The views of a scene show one set of named points, each view turned or mirrored, and shifted as a whole, with a little noise and some points left out.
In the rows, zero is written as 128.

Scene 1
View 1
z_806: [110 139 162 105 109 134 174  93 146  40 209 135 132 122  56  76 161 185
 111 146 118 114  82  58 243 145 101 225 135   1 183  86 119 128  82 159
  82 162 183  73 124 127 143  98 104 182  66  53  91 131 145 129 126 140
 230 105  88  45 108]
z_105: [149 145 132 108 158 108  99 138 151 110 111  98 110 115 132 166 116  88
 122 133 145 119 113 149 180 140 160 104 141 150 126 134 111 154 135 165
 136 123  88 115 119 156 147 152 125 129 167 110 207 105 134 138  70 131
 103 138 150 127 128]
z_38: [139 117 143 124 155 100 107 143 156 111 123  75 143 122 136 143 129 138
 143 143 104 144  96 132 129 146 153  97 130 127 111 104 115 145 139 147
 162 158 109 112 107 112 110 196 150 132 145  96 178 145 124 178 109 146
 149  96 154 111 138]
z_414: [142 133 141 112 153 104 107 131 155 105 125  97 121 120 125 153 124 117
 127 133 130 123 101 124 181 142 152 118 138 123 134 122 109 152 127 162
 132 138 104 112 112 143 133 157 129 131 143  91 184 113 130 150  84 136
 137 120 143 111 123]
z_419: [140 145 133 109 147 115 118 132 148  96 131 105 114 115 118 144 124 107
 121 138 137 118 110 136 184 141 148 125 138 125 136 122 113 148 128 161
 131 131 107 108 122 146 147 144 122 140 152 106 183 117 139 136  86 131
 124 132 140 111 130]
z_756: [133 147 137 111 139 123 135 128 144  82 149 112 119 113 106 121 132 124
 118 145 130 121 108 127 186 141 136 146 136 104 141 110 119 139 122 155
 127 140 126 100 128 136 148 137 119 153 140 102 163 130 144 134 100 133
 141 128 132  97 133]
z_437: [138 155 121 113 145 128 127 145 143  93 130 108 112 107 120 134 120  92
 118 150 137 123 122 164 159 138 147 117 138 144 123 118 121 139 142 151
 148 126 105 109 135 139 158 147 122 151 176 137 190 136 151 127  91 131
  98 147 148 118 149]
z_662: [127 141 139 114 134 124 141 125 146  77 156 109 128 117 101 112 135 137
 121 149 122 125 102 118 179 142 131 151 134  91 141 102 120 135 120 152
 129 148 134  97 125 126 141 142 122 159 130  98 151 138 144 139 109 138
 158 120 129  87 134]
z_991: [132 133 143 117 141 114 126 128 151  90 145 100 130 119 113 128 133 135
 126 143 121 128  97 119 171 143 141 135 135  99 135 106 116 143 123 156
 133 148 123 101 117 128 132 155 129 147 132  93 162 134 134 150 103 140
 156 114 135  97 129]
z_469: [149 132 124 120 166 102  93 158 152 126  97  75 125 114 155 165 112  93
 138 143 124 138 116 170 116 141 169  66 134 179  97 123 114 152 157 150
 174 136  77 122 116 129 130 196 146 124 188 132 215 137 132 162  86 137
  92 126 171 139 149]
z_696: [140 133 136 116 154 106 109 140 151 106 121  90 125 116 127 150 123 114
 131 139 127 130 105 140 157 142 154 107 135 136 121 117 113 149 136 155
 147 140 102 112 117 134 133 167 135 134 156 106 188 128 132 154  90 136
 127 120 149 116 136]
z_254: [123 157 139 104 125 137 154 112 140  59 174 134 113 112  80 104 141 129
 105 145 139 110 104 110 226 139 123 186 141  69 165 110 118 135 106 159
 101 135 146  90 134 145 163 102 101 169 119  94 142 122 152 113 100 132
 157 139 112  78 123]
View 2
z_696: [163 141 105 123 159 115 132 100 118 136 124 137 125 134 108 127 135 176
  96 104 122 161 130 143 138 149 121 142 161 137 161 126 134 132 132 141
 126 164 139 104 119 125 155 131 147 149 119 148 119 114 115 148 145 132
 137  93 127  99 124]
z_469: [186 157  91 150 153 126 117  94 116 145 148 124 113 152 112 106 141 189
  78  84 103 188 122 151 131 148 116 149 193 129 176 122 116 150 139 173
 158 177 131  81 122 119 175 112 180 135 153 167  85 143 115 146 124 161
 159  83 118  78 121]
z_991: [142 139 109 102 159 106 136 108 124 124 108 143 125 112 118 142 129 161
 119 120 131 134 133 128 144 148 113 136 137 146 155 128 148 117 127 120
 103 151 143 122 120 135 136 138 122 154  89 138 140  97 112 145 146 119
 126 102 127 119 125]
z_756: [153 137 124 109 156 114 134 108 118 129 111 144 125 120 130 144 122 160
 112 137 125 129 135 141 141 140 122 139 131 141 143 130 139 117 130 112
 105 146 155 127 119 134 125 141 118 147  96 135 151  99 105 127 165 106
 124 106 140 125 128]
z_105: [178 129 125 139 164 129 135  90 110 149 126 137 136 158 101 128 133 183
  76 117 123 171 131 166 130 143 142 148 168 127 152 130 123 133 139 138
 130 167 147 108 111 117 154 131 153 154 144 134 128 116 109 139 182 114
 130  93 145  93 128]
z_254: [142 125 150  93 157 113 141 113 118 126  92 153 136 110 140 163 111 147
 121 168 135 102 141 144 147 135 133 135 103 144 126 138 148 105 129  79
  84 133 169 152 117 139 101 153  88 150  75 115 187  78  97 114 194  74
 106 116 158 148 134]
z_437: [183 151 125 136 145 128 119 102 111 142 139 131 117 142 143 127 123 173
  84 132 103 148 127 159 135 134 129 147 157 127 146 133 113 137 139 133
 139 158 159 112 122 128 135 124 141 126 133 147 131 127  99 110 162 122
 139  96 144 111 131]
z_419: [165 133 124 122 161 120 133  98 114 139 119 140 131 138 114 136 128 170
  95 127 125 150 134 152 135 143 132 144 151 134 150 130 131 127 135 125
 118 157 151 118 115 125 141 136 136 152 121 135 140 108 109 135 172 112
 128  99 142 109 129]
z_806: [ 95 118 134  43 164  82 159 127 134 102  55 169 142  67 128 189 111 127
 170 168 162  70 147 102 158 147 109 124  65 171 126 136 189  78 111  51
  38 117 159 171 120 149  85 171  50 175   9 101 209  41 107 140 178  64
  88 130 144 173 127]
z_414: [155 131 107 114 166 111 139  98 121 134 110 142 132 130  98 136 135 174
 104 111 134 155 135 141 138 151 122 141 151 141 159 126 143 123 130 130
 112 160 141 113 116 125 152 136 141 161 108 135 130 102 116 156 157 121
 129  96 130 105 124]
z_662: [139 146 114  94 151 105 134 116 126 120 105 146 121 102 137 149 123 154
 128 134 126 117 133 124 147 143 108 134 123 149 147 129 150 113 127 107
  98 143 150 128 124 140 120 140 108 145  76 139 150  95 105 132 145 114
 125 109 130 132 126]
View 3
z_437: [119 137 158 117 116 125 136 127 142 135 127 137 139 130 168  97 151 124
 146 179 142 119 129 121 139 104 140  98 125 127 108 112 132  80 109 119
 126 119 142 120 109 154  99 108  87 153 100 122 165 116 115 129 130 133
 125 147 122 127 110]
z_662: [107 113 126 147  92 129 164 153 124 133 143 115 126 105 122 122 130  96
 132 141 140 132 123 131 144 126 140 103  92 112 114 120 139 110 160  96
 133 138 131  98 126 114 112 135 101 146 131 129 155 104 139 121 115 124
  93 126 140 122 149]
z_105: [116 118 156 101 127 123 126 111 133 139 127 170 138 126 155 119 140  90
 139 189 145 113 105 118 146 101 130 105 127 126 110 101 127  93 111 126
 136 120 116 116 121 159  85  96  84 158  99 109 143 134 106 159 127 143
 144 145 128 120 107]
z_469: [108 157 170  87 137 122 144  61 159 119 123 151 150 130 192 116 123 137
 157 212 152  96 132 140 103  72 177 122 134 137 103 118 133  54  90  89
 131 124  95 170 107 172  68  98  91 160  77 107 160 157  66 151 119 151
 148 137 128 150 118]
z_419: [112 115 145 120 114 125 140 129 130 137 131 150 135 118 143 121 138  93
 136 171 141 120 113 124 145 112 133 106 114 121 113 108 131 100 131 118
 135 127 124 106 124 141  96 111  90 152 112 118 148 123 120 145 123 135
 125 137 131 123 121]
z_254: [118  91 121 159  84 129 148 194 110 149 143 124 118 108 106 113 153  74
 122 126 134 146 109 114 176 146 108  88  90 105 117 108 134 132 170 129
 133 131 159  60 129 108 131 133  94 144 145 133 151  79 169 121 127 115
  87 136 135 101 134]
z_756: [112 112 134 136 100 128 152 150 127 138 140 129 130 112 131 117 139  94
 132 151 140 130 118 125 148 123 134 101 102 116 114 113 136 108 147 110
 134 130 136  97 124 127 109 126  95 148 124 125 153 107 136 128 122 127
 105 133 135 120 134]
z_991: [102 112 129 136 102 129 164 133 127 130 141 127 127 105 126 131 121  91
 133 153 142 125 119 134 136 117 147 110  95 116 113 118 138 104 153  94
 138 137 113 110 129 120 102 129 102 148 126 122 147 117 123 133 111 133
 106 124 143 128 149]
z_414: [104 111 138 119 115 126 151 118 131 131 136 151 132 109 132 136 120  83
 134 168 144 117 109 131 136 110 143 113 105 119 113 112 135 104 142 101
 140 134 102 116 129 133  91 113  95 154 115 114 139 134 110 152 112 141
 124 127 142 128 136]
z_696: [106 125 147 112 119 127 150 104 138 128 133 146 136 115 150 127 124 101
 141 178 145 113 117 133 129 102 153 114 113 124 111 113 133  89 127  98
 136 131 106 128 121 144  87 112  94 153 106 114 147 136 101 149 115 141
 128 131 138 133 131]
z_38: [ 93 135 137 119 113 130 176  86 141 116 140 126 136 105 144 142  98 107
 143 170 148 108 128 152 108  93 180 128  98 122 110 127 141  84 143  64
 138 142  82 150 125 129  83 125 107 154 110 115 145 146  89 139 101 145
 115 115 147 148 158]
View 4
z_991: [121  92 124 131 137 100 132 137 139 133 131 141 104 172 146 147 143 141
 133 143 138 144  92 126 127 100 105 126 120 138  90 132  81 121 131 147
 126 126 152 124 153 119 140 127 105 116 103 141 108 126  95 148 131 115
 188 115 164 117 123]
z_38: [136 119 109 138 120 132 151 107 108 161 157 124  76 191 163 151 135 165
 133 162 145 125 108  96 131  88  88 122 127 130 120 119  97 120 137 140
 127 154 114 136 171 119 139 141 116 130 120 138 114 126  82 103 134 125
 155 115 152  93 110]
z_756: [116  78 117 127 135  88 125 148 149 117 125 142 120 161 144 146 139 127
 137 137 134 150  92 142 126 108 117 131 122 132  86 136  82 117 123 145
 126 116 169 122 146 121 140 130 110 109 103 138 120 128 104 155 117 116
 196 119 161 130 118]
z_662: [110  86 132 127 136  81 137 152 144 127 122 145 113 164 137 145 138 136
 131 136 143 147  85 143 127 105 111 127 118 142  85 137  91 123 130 140
 128 114 159 111 151 114 135 122 106 110  96 143 108 125 101 156 123 114
 196 126 168 129 129]
z_419: [128  77  93 128 130 115 110 132 149 115 137 135 120 164 157 149 143 121
 149 146 120 148 107 124 129 113 119 134 128 114  91 129  70 108 115 153
 119 124 170 141 141 129 145 141 113 116 116 131 129 128 101 143 113 118
 186 105 150 119 100]
z_105: [140  74  72 126 128 140  96 119 152 110 149 129 123 167 169 150 147 115
 160 153 106 146 122 112 130 118 124 142 131 100  94 126  57  98 107 162
 115 133 173 157 138 141 150 152 115 118 129 122 142 131  96 135 110 121
 180  92 142 111  82]
z_254: [ 97  61 141 120 150  54 117 174 168  97  98 157 137 147 124 144 146 113
 132 122 135 164  74 166 122 117 129 132 114 148  61 149  76 123 123 146
 125  90 196 105 134 115 136 110  96  96  81 142 106 125 113 196 117 107
 224 124 176 150 137]
z_469: [154 106  54 133 104 165 126  95 118 139 177 112  99 182 188 152 128 139
 157 169 116 125 137  93 136 100 103 136 142  87 132 110  93  99 111 145
 117 162 131 160 162 141 149 170 139 132 151 121 154 134  94  78 103 134
 145 100 122  94  67]
z_806: [ 73  74 207 124 176  13 138 193 165 121  71 179 109 155  91 143 155 141
 103 109 166 169  38 174 119 103 114 114  95 204  38 162  70 149 153 142
 139  77 182  76 142  93 124  71  67  90  41 162  53 113 100 237 157  91
 241 140 216 150 193]
View 5
z_696: [113 148 137 159 117 137 120 120 129 165 136 148 149 138 165  95 159 147
 133 135 120 139 119 133 111 159 142 103 136 132  99 159 121 126 127 148
 125 118 143 163 136  76  96 140  96 136  79  95 152 146 123  83 127 115
 107 157 130 112 150]
z_38: [120 152 159 157  89 128 119 123 127 175 123 152 143 133 174  93 148 132
 145 110 143 149  97 127 127 151 147  94 113 139 109 143  79 126 134 140
 132 103 141 173 125  74 100 155  93 136  69  84 166 148 106  90 120 120
 130 155 125  93 125]
z_105: [103 144 121 163 137 151 122 118 132 162 148 144 155 143 160  96 177 159
 123 154 104 134 139 148  96 164 135 109 158 123  85 175 149 130 120 152
 122 132 149 159 139  76  89 121  99 136  88  99 140 142 134  68 132 106
  87 161 138 123 174]
z_806: [101 190  80 106 242 115 112 148  67 120 104 140  68  85 119  76  62  97
  54 147 150 156 123  28 177 116  84 229 115 187 156 149 145 138 116 117
 110  74 120 169 234 136  74 193 159 149  54 102 167 178 136 211 115 153
  88 112 127 152  65]
z_662: [115 156 118 135 155 125 113 141 108 146 124 150 121 122 148  88 116 127
 108 138 124 137 119  86 128 148 129 143 129 150 125 155 139 127 124 144
 114 100 130 155 170 101  97 159 108 136  71 106 157 161 130 132 119 139
 103 140 125 130 119]
z_437: [118 133 128 150 123 134 114 138 135 152 141 159 156 148 157  99 147 154
 129 148  93 116 130 119  87 169 151  99 156 124 105 167 168 122 119 167
 115 124 134 136 141  82 112 129  77 131  87 118 142 153 136  86 126 138
  98 156 127 134 164]
z_756: [111 152 115 140 159 131 115 137 113 146 131 149 130 128 148  93 127 137
 107 146 115 133 127  97 116 151 129 136 140 143 115 162 151 128 120 148
 117 110 134 153 167  96  95 148 107 136  76 107 151 158 134 120 123 134
  96 143 128 134 135]
z_254: [104 164  87 124 207 131 114 144  97 127 127 146 108 116 130  88 104 130
  78 162 111 132 139  73 127 142 109 179 150 156 129 168 181 133 113 142
 109 104 128 149 200 115  87 156 126 140  75 116 148 167 146 151 122 143
  78 133 130 156 124]
z_469: [122 132 164 173  65 140 119 118 151 180 145 156 177 157 184 101 180 160
 163 124 110 129 111 161  87 175 168  55 140 113  87 160 112 121 131 162
 130 127 146 157  99  56 111 123  66 129  85  94 152 140 116  44 129 113
 120 171 127 100 172]
z_414: [106 156 128 157 135 140 121 120 120 162 133 143 138 131 160  94 157 142
 119 140 127 147 124 130 121 152 130 122 137 135 100 162 117 130 126 137
 125 116 145 170 147  81  85 143 109 139  76  90 151 147 123  91 128 111
 101 153 132 114 143]
View 6
z_756: [113 113 142 132 132 176  90 131 136 138 122 107 137 111 131 115 123 155
 142 168 139 119 118  98 139 145 167 123 152 147 146 138 108 154 138 139
 115 136 113 114  96 119 121 122  89 160 131 134 119  92 112 128 135 139
 125 128 149 136 122]
z_991: [119 118 142 137 133 174  99 129 120 132 117 115 142 104 136 111 122 146
 136 163 129 112 123  95 148 130 167 128 149 125 137 136 102 143 135 133
 120 129 124 109  95 110 113 114  87 163 143 130 111  78 111 132 126 159
 129 122 153 149 120]
z_469: [186 118 129 176 133 149  78 149 117  93  91 107  91 121 172  81 126 196
 143 157 128 122 105 115 129 118 147 130 148  78  93 100 185 138 133 134
 114  93 164 152 122  90 118 141 124 102 121  87 146 107  90 161 124 170
 119 132 183 229 129]
z_696: [152 109 131 154 130 164  89 139 122 118 106 108 119 112 148 100 125 172
 141 164 132 114 114  99 139 125 159 129 156 106 115 125 137 139 139 134
 119 110 142 129 107 104 113 127 100 138 132 107 125  91 109 142 128 159
 123 126 165 184 125]
z_38: [149 137 144 162 140 159 106 136  96 105 102 123 127 101 157  93 118 147
 132 149 111 109 121  98 151 107 160 136 137  82 116 114 128 126 126 123
 123 113 153 117 104  85 111 114  99 141 153 110 116  76  93 149 111 192
 133 119 170 194 119]
z_419: [138 100 130 145 126 172  80 137 140 129 114  99 122 117 139 107 128 177
 143 172 144 119 112 101 135 142 163 124 162 132 126 133 132 153 144 142
 115 120 125 130 105 117 119 133  97 143 122 117 128 100 115 135 137 138
 119 131 158 160 126]
z_254: [ 80 104 146 111 128 192  89 121 153 163 136  98 160 112 114 134 124 144
 143 181 152 119 123  91 142 162 177 118 161 185 168 160  73 166 143 143
 115 154  87  99  84 141 120 116  73 186 128 157 110  86 128 114 143 116
 125 129 136  86 120]
z_105: [160  75 115 152 117 171  76 143 144 128 105  92 110 116 140 102 135 198
 149 176 146 115 107  99 130 135 158 123 174 120 103 135 146 147 152 147
 117 103 136 142 109 120 112 140 100 134 112 100 137 102 126 134 143 133
 113 134 165 182 129]
z_437: [145 115 139 148 132 165  71 140 147 122 111  99 109 131 151 105 125 186
 147 168 148 131 105 117 123 151 154 119 152 140 131 120 157 165 136 141
 111 123 125 139 114 115 130 142 114 125 109 122 139 118 100 146 138 133
 118 136 159 167 129]
z_806: [ 31 125 165  90 136 204 122 106 127 178 152 118 205  89  92 148 116  84
 129 172 132 105 148  71 167 150 195 125 147 194 197 179   0 153 132 132
 124 180  69  54  61 135 110  81  41 238 169 182  72  48 131  96 129 139
 139 113 120  38 110]
z_414: [140  97 127 149 125 173  95 134 123 129 109 107 131 102 139 105 127 166
 141 167 131 107 120  90 146 124 165 130 162 112 116 136 116 135 145 136
 122 113 136 119  99 109 106 121  90 153 136 111 119  81 120 131 130 157
 122 123 162 171 123]

In a view up to two points have been moved. Name them for each view, in the order of its rows, or write -.
view 1 | z_105, z_414
view 2 | z_806, z_662
view 3 | z_469
view 4 | z_38
view 5 | -
view 6 | z_419
